Each row is a point on a tangle of strands that fork and nearly touch. The rows are in no order.
In the rows, zero is written as 128.
Two points are linked if the straight distance between their rows is under 85.2. Some points are linked to none.
q_673: [ 84 109 128 140  63 107 110 135 115 105  81  94 133  92 113 100 127 130
  91 131 102  92 162 173 113 113 111  70 163 148 153]
q_438: [164  96 103 132 164 127 153 117 188 123 146  90 104 150  98 121 133 119
 136 146 109 159 182 121 127 146 161 178 102  80 102]
q_105: [139 103 109 100  89 150 187  59 136 185 151  66 138 197 132 109 145 108
 120 134 163 158 114 152  95 131 175 134 113  62 146]
q_387: [ 99 111 122  92  61 143 177  66 118 183 153  73 137 184 112 132 169 113
  99 134 158 150 120 162  88 104 146  91 157  71 164]
q_749: [160 122 115 119 106 186 117 126 152 149 124 120 119 185 169  92  86 138
 140 100 129  85  90 162 126 141 133 147 118 158 170]
q_706: [102 126 107  87 111 142 128  91 142 139 169 103 122 110  91 133 204  89
 111 149 150 207 145 104 150 105  68 111 185  81 157]
q_349: [157 127 115 101 111 170 116  93 131 154 161 121 132 186  93 141 162 112
 108 114 135 164  97 177 123  86 102 120 126 126 172]
q_585: [112 131 133 103 108 123 128  92  99 148 152 126 134 139 121 155 153 118
  94 120 146 173 120 135 110 112 129  92 139 112 137]
q_505: [166 141 140 139 130 116 120 131 108 132 119 171 132 169 108 168 107 147
 116 106 116 113  90 179 117 104 135 121  84 166 145]
q_171: [131 136 141 124 112  95  99 121 105 113 114 151 123 115  39 167 181 118
  90 129 104 173 144 175 145  67  87  79 129 153 157]
q_230: [187 123 133 144 142 145 144 126 132 155 110 145 134 194 163 129  68 153
 143 111 133  82  80 163 116 152 177 166  51 146 130]
q_824: [127 146 130 155 159  97 127 180 129  87 101 172 116  80 121 128 111 131
 159 139 112 108 134 100 159 140  96 133 143 158 107]
q_500: [111 116 140 111  75 160 141  88  99 169 138 101 146 176 183 116 107 137
 103 105 162 107  97 154  82 137 173  99 130 125 145]
q_511: [ 75 178 157 133 173  97 120 155  77 134 135 194 145  59 173 185 134 145
 156 147 157 119  92  53 134 127 117 113 144 137  78]
q_590: [ 72 134 147 163 131 105 118 183 111  97 109 142 127  42 181 104 114 142
 163 132 125  70 156  52 141 162 123 121 171 140  78]
q_333: [136 132 138 152 134 100 147 144 123 123 104 154 120 137 159 144  76 157
 132 118 119  88 125 133 116 159 165 127  98 143 104]
q_492: [155 106 116 130 107  89 137 105 150 127 119 123 121 171  66 154 127 129
 106 120  96 139 140 199 117  84 142 132  71 131 166]
q_231: [151 116  95 103 141 190 131 109 192 134 162  82 117 161 121  94 141 109
 140 139 126 153 135 134 143 131 104 167 143  95 148]
q_773: [151 176 137 126 181 190 124 156 123 165 129 166 141 146 202 130  94 154
 183 134 161  92  55  79 139 161 153 178 110 157 105]
q_477: [113 134 140 149 113  78 118 154 113  94  84 150 126  95 104 133 111 142
 109 124  99 103 144 154 133 120 112  88 127 164 131]
q_849: [141 142 128 141 152 171 124 167 148 131 119 146 113 138 195  99  82 148
 177 114 135  70 104  90 144 173 146 169 133 159 114]
q_167: [154 140 114 148 186 172 107 208 163  89 129 149 122 105 126  75 110 109
 185 142 102  98 123 105 182 132  56 203 149 165 128]
q_320: [161 136 126 126 119 176 121 136 136 150 113 137 122 178 188 106  72 150
 146 100 136  72  79 144 126 157 148 149 106 166 150]
q_263: [123 160 147  95 176 123 118 105  86 140 178 161 141  95 139 180 169 116
 127 134 169 202 103  55 136 125 119 129 134 100  97]
q_191: [156 107 107 157 150  86 131 163 188  80  87 119  92  95  75 102 112 127
 148 147  77 116 189 136 157 136 109 150 122 133 121]
q_139: [170 116 129 142 135  92 155 106 123 139 120 138 132 173 116 153  99 137
 116 118 120 134 117 166 107 129 181 149  47 117 123]
q_222: [117 151 151 124 138 160 130 117  98 166 139 138 143 122 223 128 102 154
 148 115 172  99  84  69 107 168 175 135 127 128  92]
q_465: [138 100 115 134  77 101 136 101 150 136 112 108 120 173  89 139 123 130
 102 114 100 113 139 207 108  85 148 117  91 138 172]
q_433: [145 100 116 122 104 109 175  78 133 157 134  92 129 177 127 127 122 119
 108 127 138 152 134 158  98 127 191 142  77  83 129]
q_495: [ 59 103 141 143  60 100 108 133  99 104  87  90 149 102 111 126 125 145
  71 131 106  88 165 197  93 114 149  58 145 135 151]
q_859: [159 119 104  97 121 171 137  86 151 159 162 100 132 190 108 124 145 111
 117 125 141 163 105 168 118 111 119 141 115 102 163]
q_640: [182 146 126 118 151 195 117 137 139 153 127 144 137 194 173 110  81 148
 149 112 138  92  62 149 130 148 141 171  86 161 150]
q_582: [125 117 139 149  88  58 120 128 135 104  79 131 121 125  49 143 129 141
  97 123  75 107 162 209 125  79 133  90  85 164 161]
q_358: [ 83 162 163 108 146 100 104 112  59 138 155 168 154  80 150 194 158 135
 101 130 162 165 100  79 117 116 124  86 145 123 102]
q_579: [137 141 144 163 142 115 153 152 116 144  90 165 126 147 188 150  62 172
 147 120 133  59  99 126 116 173 177 132  90 153  92]
q_562: [196 119 135 128 207 147 147 105 146 140 162 120 147 177 107 131 132 120
 128 145 134 178 116 132 129 143 157 195  62  79  91]
q_60: [164 155 150 128 168 129 143 103  79 174 138 154 157 141 172 163 116 147
 132 127 177 147  64 105 110 150 179 137  82 117  86]
q_22: [169 130 128 120 128 134 120 113 120 141 138 145 132 179 104 155 122 133
 111 107 123 141  98 180 116  98 130 129  90 145 154]
q_383: [152 156 116 131 147 163  91 185 123 107 124 162 134 108 120  99 125 106
 159 120 119 112  89 132 172  97  38 155 153 188 166]
q_307: [149 119 111 108  99 138 112  99 148 139 146 114 125 159  43 153 192 106
  99 134 112 174 132 194 142  61  75 109 139 126 181]
q_721: [125 112 100  98 108 152 147  92 163 143 156  82 114 144 117 114 155 107
 126 140 139 167 145 126 129 129 116 129 159  83 146]
q_173: [ 80 115 140 132 116  58 134 125 129  94 100 111 115  70 103 135 138 135
  97 149 106 146 200 123 132 141 148  85 132 108 107]
q_386: [152 140 114 131 125 152  90 160 127 112 117 148 127 122 111 106 128 115
 138 111 114 114  96 150 155  98  56 133 151 180 168]
q_921: [ 70 129 139 110 108 109 104 121  98 111 139 123 132  59 130 123 169 107
 110 133 140 163 154  83 142 118  86  90 183 115 129]
q_802: [124 109 131 126 115 160 146 106 140 152 141  97 115 142 196  94 106 134
 144 114 153 111 140  83 104 178 187 139 138 105 100]
q_662: [110 115 141 134 106 154 143 114 122 151 126 104 124 140 217  99  83 151
 135 110 153  81 128  96  95 185 196 129 128 119 100]
q_736: [119 146 126 115 150 107  97 146 105 102 135 158 125  74  83 144 173 101
 120 138 123 185 133 104 170  98  53 119 158 139 142]
q_570: [122 159 132 164 127 116 112 196  99 103  74 189 137  91 137 122  97 137
 156 126 113  62  89 136 151 116  68 116 148 207 135]
q_667: [105 120 138 147  94  62 121 140 127  94  72 124 123 100  81 127 117 142
  95 131  84 101 170 183 125 108 129  81 110 156 144]
q_953: [181 125 131 120 196 123 148 100 130 135 163 131 141 155  96 155 143 117
 119 146 137 201 128 120 127 136 148 169  73  77  93]
q_116: [157  88  90 132 116  82 147 107 211 111 110  82 108 147  65 129 124 123
 122 149  81 125 181 189 139  99 133 159  85 111 162]
q_795: [ 96 119 131 137  78 133 110 139 115 122 103 114 129 115 166  98  98 141
 111 106 122  79 125 153 115 132 121  94 161 160 148]
q_475: [107 118 134 105  87  95 156  68  96 156 143 107 142 163  79 173 177 114
  72 134 140 188 142 169  98  88 158  86 109  88 143]
q_75: [137 118 141 137 142 149 149 109 120 160 144 111 130 137 195 110 115 142
 151 117 167 120 130  59 101 187 210 147 116  98  68]
q_877: [145 140 152 129 148 133 146  92  85 172 142 131 154 134 194 140 116 144
 132 123 180 140  88  80 101 168 199 133  98 100  76]
q_353: [126 121 153 130 139 128 153  83  94 166 151 112 148 124 191 130 129 136
 131 124 180 146 122  66  91 177 213 130 111  79  60]
q_731: [172 104 108 124 169 126 142 115 185 118 150 103 115 159  83 133 131 117
 125 149 101 168 159 147 137 124 129 177  90  88 122]
q_520: [137 155 119 146 179 169 110 206 146 102 135 161 123  97 152  91 109 116
 198 137 124  92 110  84 179 138  76 190 155 171 123]
q_417: [ 30 118 143 120  77 135  89 134  82 107 133 104 161  42 168 103 150 118
 107 130 149 110 143  88 118 123  92  78 202 113 133]
q_840: [141  87 101 128 140 155 156 111 190 145 159  69 102 142 132  93 155 118
 154 137 143 149 193  72 111 170 182 165 148  70  85]
q_689: [159 114 118 147 176 108 140 151 174  99 124 134  99 124  97 129 116 131
 147 140  99 136 170 113 143 150 139 164 111 112  98]
q_539: [ 47 115 129 121  70 135  96 135  98 108 123  91 145  39 157  75 157 100
 121 137 137 115 158  80 131 120  71  92 207 119 139]
q_468: [172 162 132 118 176 193 118 146 130 153 134 158 140 170 180 122  92 145
 163 127 148 103  54 113 137 155 141 180 100 155 127]
q_202: [159 116 113 137 152  79 119 147 174  82  92 132 109  97  35 128 138 118
 121 156  77 151 174 160 165 101  77 137 111 135 149]
q_617: [136 142 128 172 195 139 141 196 153 118 118 177 115 117 158 130 103 148
 198 139 131  73 129  64 147 177 149 177 134 151  67]
q_847: [112 146 149 132 117  81  99 138  90 102 103 158 131  93  63 162 164 124
  90 128 107 153 141 155 144  87  88  73 136 162 142]
q_368: [169 130 126 132 205 189 127 148 163 138 165 122 130 156 148 104 130 128
 168 134 138 135 129  68 132 175 162 202 118 110  80]
q_313: [ 64 141 149 148 115 114 106 167  88 109 109 146 148  60 190 121 102 152
 132 123 133  70 118  97 126 149 119  98 164 151 107]
q_843: [ 78 107 122  88  65 143 169  72 129 165 153  66 135 149 134 119 160 116
 104 139 161 150 139 129  95 127 138  88 180  65 151]
q_316: [134 133 133 159 143 148 137 166 143 135 105 143 110 133 201 108  73 160
 171 114 133  55 119  88 129 187 169 156 127 153  94]
q_956: [112 128 124 129 126 156 121 142 142 123 139 119 110 105 185  92 116 128
 159 111 139 108 136  73 135 158 135 142 165 130 113]
q_145: [155  98  91 102  97 150 174  70 175 169 152  66 130 202  95 120 150 106
 118 143 135 147 124 183 111 108 143 153 102  74 169]
q_540: [130 107 119 119 102  88 165  80 130 145 131 100 125 162 103 147 136 119
  96 131 129 164 149 161 103 113 174 121  87  90 134]
q_457: [149 136 121 167 172 114 130 193 156  83  95 173 109 102 116 117  95 132
 174 142 102  89 131 116 165 146  94 161 131 161 112]
q_444: [123 130 120  96 110 135 126  87 120 144 160 119 128 144  91 153 181 105
  99 129 145 194 126 140 127  98 100  99 149 104 155]
q_866: [145 122 120 126 177  85 130 134 156  94 128 140 104  99  63 153 152 117
 122 155 100 189 179 116 161 125 109 141 118 102 114]
q_106: [118 136 150 120 133 117 140  98  85 153 144 135 145 124 176 154 119 140
 112 120 162 144 110  94  99 153 174 110 116 105  91]
q_366: [127 130 107  84 124 152 130  82 140 146 177 106 127 143  84 147 194  95
 107 141 149 213 129 127 138 104  82 120 158  81 156]
q_552: [105 130 146 158 124  71 148 144 110 113  93 148 129 118 147 152  78 163
 112 125 109  84 142 148 109 156 176 101  93 138  98]
q_548: [ 43 101 143 115  74 110 132 106  95 122 128  85 153 107 141 138 131 139
  75 138 141 124 160 151  83 134 165  64 156  87 132]
q_923: [145 166 132  83 168 180 110  95 100 155 189 141 154 137 146 148 164 110
 133 126 175 197  72  81 134 120 113 147 129 107 128]
q_296: [127 140 113 145 125 130 106 187 121  91 101 138 122  63 129  79 123 103
 164 130 108 105 135  94 167 123  49 145 167 172 139]
q_328: [144  92  85 107  81 114 178  73 188 155 136  63 125 190  71 140 158 111
 113 148 117 138 145 200 115  84 140 149 102  84 181]
q_672: [131 108 118 127  99 116 145 105 139 135 123 108 116 153 136 123 106 132
 111 117 123 123 140 158 110 130 156 120 112 121 139]
q_669: [142 145 147 140 119 111 108 138  92 127 115 173 132 148 103 170 124 147
 107 106 115 114  97 177 121  93 121  94 112 178 144]
q_260: [100 151 144 113 140  97 101 130  87 113 141 164 135  79 102 163 170 114
 106 130 136 178 128 100 148 104  83  94 157 136 128]
q_922: [ 72 152 149 149 136  80 110 175  86  90 102 162 137  28 140 130 136 125
 142 146 121 112 148  69 153 136  88 101 164 144  97]
q_714: [142 111 131 135  76 117 115 111 124 131 114 125 122 166  72 147 146 130
 102 109  98 120 129 212 117  64 123  95 114 157 174]
q_485: [147 101 104 121 103 150 145 110 169 142 127  92 106 170 148  97  95 127
 134 117 122 110 136 154 118 141 150 145 117 121 150]
q_478: [ 85 107 131 133  55 146 116 123 112 135 109  93 136 136 162 100 110 139
  98 108 128  75 127 178  97 122 133  81 166 149 159]
q_805: [152 127 113 102 103 173 112  92 140 151 164 113 130 184  62 147 192 104
 106 126 130 176 105 189 134  68  77 114 144 120 181]
q_647: [150 151 122 141 139 156 105 177 130 117 106 169 124 132 151 110  91 137
 157 110 122  76  79 144 153 124  84 148 138 194 155]
q_283: [167 109 112 118 169 105 133 113 181 111 143 117 117 144  56 149 142 117
 114 153  94 181 162 162 147 107 106 163  88  94 136]
q_607: [162 128 129 150 193 118 145 154 151 110 133 153 111 134 120 145 109 137
 154 138 118 129 147  97 136 165 153 169 104 114  81]
q_622: [162 159 123  82 167 207 109  95 119 157 185 134 157 173 137 128 153 111
 131 125 159 182  65 121 136 119 107 157 121 119 146]
q_388: [178 158 130  89 182 208  99 113 128 150 176 142 161 192 127 127 141 120
 125 126 141 163  57 149 138 108  96 169 103 137 154]
q_740: [172 123 136 130 128  96 153  80  85 162 137 141 155 184 105 167 135 127
  95 114 144 168  93 176 100 103 186 135  45 110 125]
q_934: [ 95 107 127 101  49 157 159  79 118 174 143  71 138 187 127 124 152 121
 100 121 151 121 116 177  86 103 144  83 164 100 172]
q_945: [128 125 138 149 124 154 144 139 132 149 114 123 117 141 216 104  75 159
 155 110 144  65 122  88 112 192 193 146 123 136  91]
q_99: [ 95 109 105  87  80 158 164  82 162 155 157  62 117 138 130 101 166 106
 128 146 156 155 148 112 119 130 116 111 193  65 153]
q_719: [104 167 151 130 155 146 125 136  92 162 138 162 143 102 215 152 107 158
 157 126 168  98  76  57 118 155 157 134 130 137  83]
q_761: [149 134 138 142 194  74 148 140 137  98 127 163 111 110  82 173 132 131
 134 152 112 170 166 101 140 148 150 142  92 103  80]
q_937: [113 111 136 137  84  58 136 106 130 116  94 122 125 149  61 159 136 137
  86 122  87 120 163 208 108  76 166  98  71 141 159]
q_58: [164 131 138 120 147  84 150  88  91 146 142 148 147 161  90 181 142 124
  93 128 138 191 113 156 110 110 167 127  58 103 114]
q_140: [ 94 120 139 130 115  63 146 113 120 111 114 119 119 104 117 150 122 139
  94 139 113 144 178 132 112 141 169  93 111 105 108]
q_798: [ 55 147 151 164 136 100 116 183  88 104  98 162 148  44 193 136 101 159
 152 138 130  57 126  73 130 158 123 105 159 147  80]
q_574: [124 159 135  91 163 158 113 105 101 145 184 146 141 110 155 149 160 111
 138 125 172 186  96  59 138 127 115 139 146 106 114]
q_496: [156 126 145 138 113  86 134 104  95 141 123 157 140 180  87 180 130 140
  96 107 114 137 109 193 101  84 167 112  56 145 141]
q_441: [141 140 129 147 189 158 127 175 151 123 145 153 116 117 161 120 118 136
 185 129 137 105 128  53 143 171 148 181 138 133  79]
q_420: [156 129 128 146 167  60 127 155 161  77  92 167 113 111  35 152 121 132
 127 153  80 143 162 163 159 110 100 134  84 142 135]
q_896: [137 129 130 116  96 119 103 104 117 128 132 132 124 141  38 165 197 109
  91 128 110 181 138 186 143  56  84  86 142 139 171]
q_858: [138 140 127 136 103 134  90 151 104 112 108 148 128 112 102 118 142 119
 120 108 110 119 108 156 145  86  63 102 159 183 162]
q_152: [135 141 142 133 139  69 117 140 116 100 103 171 122 111  60 163 137 131
 105 132  97 149 142 158 144 101 106  99 108 152 137]
q_343: [130 106 109 116 106 101 154  92 154 133 131  97 114 146 105 135 133 118
 109 133 119 157 161 153 117 120 149 122 115  96 137]
q_95: [154 125 108 110 177 189 117 132 181 122 169 104 118 146 126  96 140 110
 149 137 121 158 134 107 152 139  99 184 140 107 128]
q_279: [122 115 112 109 117 155 136 104 154 135 154  97 110 129 150 103 138 115
 139 125 142 150 145  99 129 145 131 135 158  97 129]
q_895: [130  97 114 122 128 161 157  98 162 152 158  77 112 142 158  93 142 119
 151 129 158 145 168  65 104 174 189 152 147  71  88]
q_93: [124 117 101 113 100 143 121 120 155 123 130  97 113 118 117  97 145 109
 127 128 122 144 141 136 145 114  82 121 172 125 160]
q_886: [134 107 116 122 125 162 145 109 158 142 150  93 109 140 166  97 123 122
 149 121 146 134 151  85 116 167 168 148 141  96 106]
q_907: [135 175 133 147 192 167 134 180 127 150 120 192 133 128 190 148  92 153
 198 145 156  79  67  77 145 156 136 174 119 164  93]
q_747: [165 129 115 148 180 172 111 193 180  93 116 146 114 134 132  80  88 128
 177 131  99  81 116 131 169 143  80 197 133 167 136]
q_818: [161 126 119 130 189 170 123 151 170 115 156 125 115 141 133 107 124 124
 160 134 121 137 141  94 146 156 127 190 130 116 104]
q_506: [161  95 103 143 144  77 139 131 208  92  99 104 101 123  58 126 115 130
 134 152  71 129 191 170 149 114 127 160  87 115 138]
q_365: [157 126 130 130 181  76 143 126 148 100 131 148 112 124  64 169 134 125
 117 150 104 182 163 130 142 128 137 146  82 100 106]
q_214: [143 123 133 110 115  89 148  75  97 151 144 129 141 169  73 181 166 116
  81 128 138 196 127 169 107  88 160 110  76  97 137]
q_691: [101 134 132 161 143 104 124 185 129  91 110 148 109  53 146 101 125 128
 172 134 116  94 165  58 153 156 111 137 167 144  84]
q_941: [120 150 120 161 159 153 115 218 135 107 124 161 121  73 164  83 109 115
 212 136 130  71 126  60 176 147  83 182 164 172 107]
q_597: [ 58 118 154 110  89 116 123  94  74 135 145 111 158 113 149 159 142 136
  75 128 154 145 136 135  84 129 158  64 149  98 122]
q_626: [147 137 135 167 159 129 154 165 141 132  95 162 115 145 180 134  67 165
 169 123 126  61 117 105 127 184 176 155 102 149  86]
q_174: [ 79 121 117 130  74 127 102 149 108 101 101  92 135  41 135  69 156  93
 128 138 118 120 163  90 144 114  50 102 195 139 142]
q_69: [143 113 109 117  79 184 123 114 153 155 123  99 115 185 159  84  99 129
 129 100 130  85 101 174 117 125 127 124 141 154 181]
q_967: [153 114 103  92 101 177 163  65 144 178 163  79 141 205 118 112 151 106
 121 131 159 162  98 163 107 122 145 139 114  77 162]
q_376: [ 95 152 154  93 146 108 112  92  73 138 168 155 144  90 131 184 177 116
 102 132 166 200 119  70 126 117 117  96 144  99 109]
q_683: [164  88 101 131 167 148 157 110 192 141 163  72 112 159 106 105 152 115
 143 148 127 163 187  98 117 160 177 187 113  62  84]
q_575: [116 117 123 155 141 113 127 166 152  98 118 126  98  78 145  97 125 131
 163 126 115 107 179  66 141 164 133 141 166 127  87]
q_531: [134 147 133 140 107 152 100 161 110 130 107 155 128 135 162 113  98 143
 135  95 123  70  82 152 135 119  98 117 147 197 160]
q_702: [162 130 123 109 102 184 124  94 117 170 144 121 140 205 148 119 116 129
 120 100 148 121  73 172 107 117 146 130 103 143 166]
q_756: [160 115 135 132 102 108 146  86 102 158 131 131 143 196 104 159 129 130
  98 107 129 140 100 191  94  93 178 126  55 126 146]
q_498: [ 78 136 147 146 130  73 120 154 105  87  99 144 123  52 129 129 127 136
 122 141 112 117 167  93 138 148 119  93 151 132  97]
q_784: [ 75 122 149 105  93 140 128  92  88 147 153 110 150 121 181 135 127 133
  98 119 167 132 118 110  88 143 156  88 155 100 120]
q_534: [135 130 146 146 118  58 119 139 124  98  87 164 123 125  47 162 128 143
 103 124  84 123 148 190 133  87 125  91  83 166 149]
q_573: [108 128 107 137  95 139 105 168 125 101 106 103 121  51 141  58 141  90
 155 131 114 114 154  82 158 120  48 133 186 150 143]
q_654: [143 116 122 156 148  93 136 160 167  90  99 138  95 105 110 114 101 136
 149 134  95 111 169 119 147 149 130 141 124 135 110]
q_74: [114 123 117 135 139 145 117 156 152 110 143 120 104  84 159  87 135 119
 168 122 131 122 158  56 149 153 117 153 174 125 104]
q_891: [173 152 122 103 164 192  98 131 130 139 160 150 142 175 124 130 128 125
 132 114 133 142  66 153 140 106  92 157 115 154 161]
q_572: [121 146 126 127 128 170 112 153 133 132 133 135 120 118 199  91  99 135
 165 106 141  88 104  89 144 153 121 149 157 159 131]
q_536: [151  91  88 117  94 112 151  94 198 136 125  77 116 170  75 128 139 117
 118 141 102 129 157 195 128  91 124 146 106 105 177]
q_933: [101 172 154 136 176 111 133 143  87 149 132 182 143  85 188 182 118 155
 155 141 161 115  86  55 121 147 145 124 126 130  67]
q_646: [ 88 106 130 108  64 151 148  89 114 159 138  83 139 162 162 111 124 128
 101 116 153 113 124 152  85 129 155  89 159 105 152]
q_942: [ 61 142 155 113 123  90  94 128  73 108 137 148 142  48 124 152 173 117
 100 138 139 165 143  80 141 112  88  79 174 122 119]
q_963: [190 110 126 126 203 174 146 103 166 149 171  93 142 184 117 101 139 116
 138 149 133 171 133 119 126 156 166 203  79  71  87]
q_146: [ 52  99 141 132  62 115 120 118  92 117 111  89 151 115 134 133 121 144
  70 127 127  97 154 183  81 123 164  59 148 118 144]
q_712: [129 125 146 139 103  63 136 106 107 124 112 147 132 161  66 180 137 140
  87 116  98 137 140 198 105  81 170 102  58 142 146]
q_687: [164 151 121 130 167 171 110 170 146 119 124 167 126 147 148 115  90 135
 162 120 122  92  79 136 155 133  94 170 123 174 146]
q_181: [131 135 135 107  92 177 123 100 103 169 139 121 141 177 181 117 111 137
 119  97 157 111  77 147 101 130 153 111 132 149 152]
q_810: [ 96 143 146 107 118 169 119 103 104 157 160 123 142 115 216 114 119 134
 143 112 174 118  99  55 111 157 159 126 154 117 110]
q_487: [117 134 120 119 144  96 108 141 128  94 121 137 113  62  78 128 172 100
 123 147 112 183 165  98 170 112  64 118 160 123 135]
q_86: [112 158 151 160 114 110  97 180  76 108  82 180 146  93 129 139 116 144
 126 118 113  71  93 152 135 101  81  87 150 206 137]
q_284: [141 139 123 168 185 128 134 199 157  96 110 174 109 105 136 121  99 137
 189 139 115  84 135  88 160 163 116 170 137 155  90]
q_43: [ 50 149 160 129 134  84  95 151  70  97 123 155 150  26 147 148 151 130
 116 142 136 127 143  68 139 131 100  84 167 126  98]
q_101: [105 144 142 154 151  75 132 166 116  90 100 170 118  75 128 147 115 142
 140 140 112 110 148  98 145 149 120 110 138 144  92]
q_888: [160 109 112 122 135  89 134 100 163 120 129 121 121 158  47 162 146 120
 103 140  95 171 154 187 131  87 121 139  74 110 157]
q_978: [119 147 116 160 135 134 112 211 119  92 102 149 123  54 151  74 114 104
 194 134 117  81 133  68 172 135  57 159 167 175 120]
q_599: [ 76 134 140 141  96 127 100 158  93 113 107 130 143  79 179 106 107 142
 119 111 129  77 118 120 122 136 108  95 170 161 131]
q_196: [ 84 125 150 142 114  74 137 130 101 110 107 131 133 102 149 147 102 154
  98 127 118 111 156 134 105 153 173  87 116 121 101]
q_203: [137 152 112 134 145 162  95 192 128 103 130 142 127  84 135  78 127  98
 174 126 119 113 109  98 181 112  39 168 163 172 152]
q_137: [185 118 127 132 190 183 140 116 156 153 160 105 138 176 147  97 124 127
 155 135 146 145 121  94 122 176 186 199  89  91  84]
q_350: [101 130 137 108 109 153 127 102 112 143 152 114 133 122 190 116 121 130
 127 112 158 126 118  88 111 149 147 115 157 113 121]
q_563: [115 107 120 124  59 167 118 118 134 148 113  95 121 167 165  88 101 133
 115  98 130  76 113 180 108 121 128 102 155 156 172]
q_234: [ 66 129 152 149  86  91  92 156  76  86  72 122 154  59  99 125 135 139
  83 134 104  97 157 161 116 116 106  54 149 156 135]
q_266: [ 99  98 103 103  59 111 177  81 160 155 128  58 121 159 103 124 154 115
 100 145 129 129 161 175 106 107 145 103 152  84 165]
q_53: [165 136 123 110 129 166 123 107 122 153 146 133 134 177 142 131 116 128
 122 107 141 138  83 152 117 121 136 136 106 140 151]
q_345: [170 164 128 112 181 187 103 152 130 134 148 168 142 164 142 132 110 132
 148 123 133 123  60 136 148 121  94 172 113 165 147]
q_36: [146 109  94 104 106 179 142 100 181 146 145  80 114 174 133  91 125 114
 137 127 131 130 125 155 127 129 121 148 141 106 165]
q_89: [172 122 111 152 152 145 112 181 173  92  96 148 113 131 110  88  84 128
 160 126  90  80 118 156 162 128  72 170 125 172 152]
q_223: [137 136 135 163 190  95 149 169 140 106 121 170 109 105 126 156 118 144
 166 144 123 118 156  69 135 172 161 150 119 123  59]
q_768: [ 85 135 147 143 103  88 106 151  90  96  93 140 141  78 124 132 122 138
  98 125 110 104 143 142 126 124 110  74 147 158 127]
q_873: [158 107  99 143 138  91 121 151 187  80  85 107 102  86  59 100 132 116
 136 156  75 135 188 145 165 114  78 143 128 133 143]
q_854: [132 103 115 108  97 139 171  77 139 163 145  78 125 170 144 114 128 116
 119 129 150 152 136 135  99 141 171 130 119  79 134]
q_90: [114 137 124 112 103 160 110 125 120 133 139 125 125 125 164 106 121 126
 130 103 141 120 106 121 128 126 108 115 163 150 150]
q_549: [113 137 147 115 120 110 133 100  84 142 142 136 142 129 150 160 127 137
  97 117 150 151 115 122 100 132 156  95 120 118 111]
q_206: [142 134 141 154 194  79 155 148 130 111 127 163 111 109 104 170 130 140
 148 148 125 149 168  72 129 169 175 143  99 101  53]
q_821: [130 156 154 152 120 112 101 163  85 117  96 186 138 125 116 161 117 151
 119 110 113  86  88 170 129  95 105  89 130 197 137]
q_901: [140 142 138 144  98 137  92 154 100 120 102 156 129 133 119 127 121 136
 120 100 111  89  94 173 132  92  90  97 146 197 161]
q_344: [ 96 114 134 101  71 123 163  68  99 168 150  90 144 168 100 155 175 113
  80 135 153 171 131 165  90  95 152  79 138  81 150]
q_650: [ 73 118 136 136  67 103  98 138  98  99  76  93 143  66  92 107 151 121
  82 140 104 111 170 161 119 104  92  59 169 147 147]
q_827: [134 122 112 116 159  98 120 127 157  97 134 127 105  86  63 140 172 105
 118 157 106 195 176 111 168 116  80 132 143 104 129]

A fork is a point with three links, a tip a point with one. Leave the first point through the second and follow the links. Name the first fork or tip that comes.
q_548 / q_597: q_511
q_173 / q_140: q_316
q_349 / q_805: q_582
q_376 / q_263: q_901

Follow the links from the first point to the second, and from the first to the third. Name the last point that the two ways share.
q_622 / q_646 / q_573: q_901
q_146 / q_307 / q_99: q_582
q_941 / q_646 / q_622: q_901
q_539 / q_747 / q_531: q_296
q_891 / q_662 / q_756: q_387
q_579 / q_500 / q_438: q_886
q_687 / q_877 / q_316: q_802

A fork is a point with three links. Follow the links from the first point to the second and name the forks in between, in order.
q_702 / q_721: q_387
q_95 / q_328: q_967
q_145 / q_597: q_967 > q_582
q_978 / q_886: q_296 > q_901 > q_821 > q_387
q_191 / q_824: q_942

Name the points in between on the shortest way along the links from the first point to the second, in order.
q_896 / q_222: q_171 > q_847 > q_152 > q_534 > q_582 > q_667 > q_477 > q_768 > q_234 > q_650 > q_673 > q_495 > q_146 > q_548 > q_597 > q_784 > q_350 > q_810
q_921 / q_420: q_942 > q_260 > q_736 > q_487 > q_827 > q_866 > q_365 > q_761 > q_206 > q_223 > q_607 > q_689 > q_654 > q_191 > q_873 > q_202
q_714 / q_572: q_465 > q_492 > q_888 > q_283 > q_731 > q_438 > q_683 > q_840 > q_895 > q_886 > q_802 > q_662 > q_945 > q_316 > q_849
q_496 / q_967: q_712 > q_937 > q_582 > q_534 > q_152 > q_847 > q_171 > q_896 > q_307 > q_805 > q_349 > q_859
q_203 / q_89: q_296 > q_978 > q_941 > q_520 > q_167 > q_747
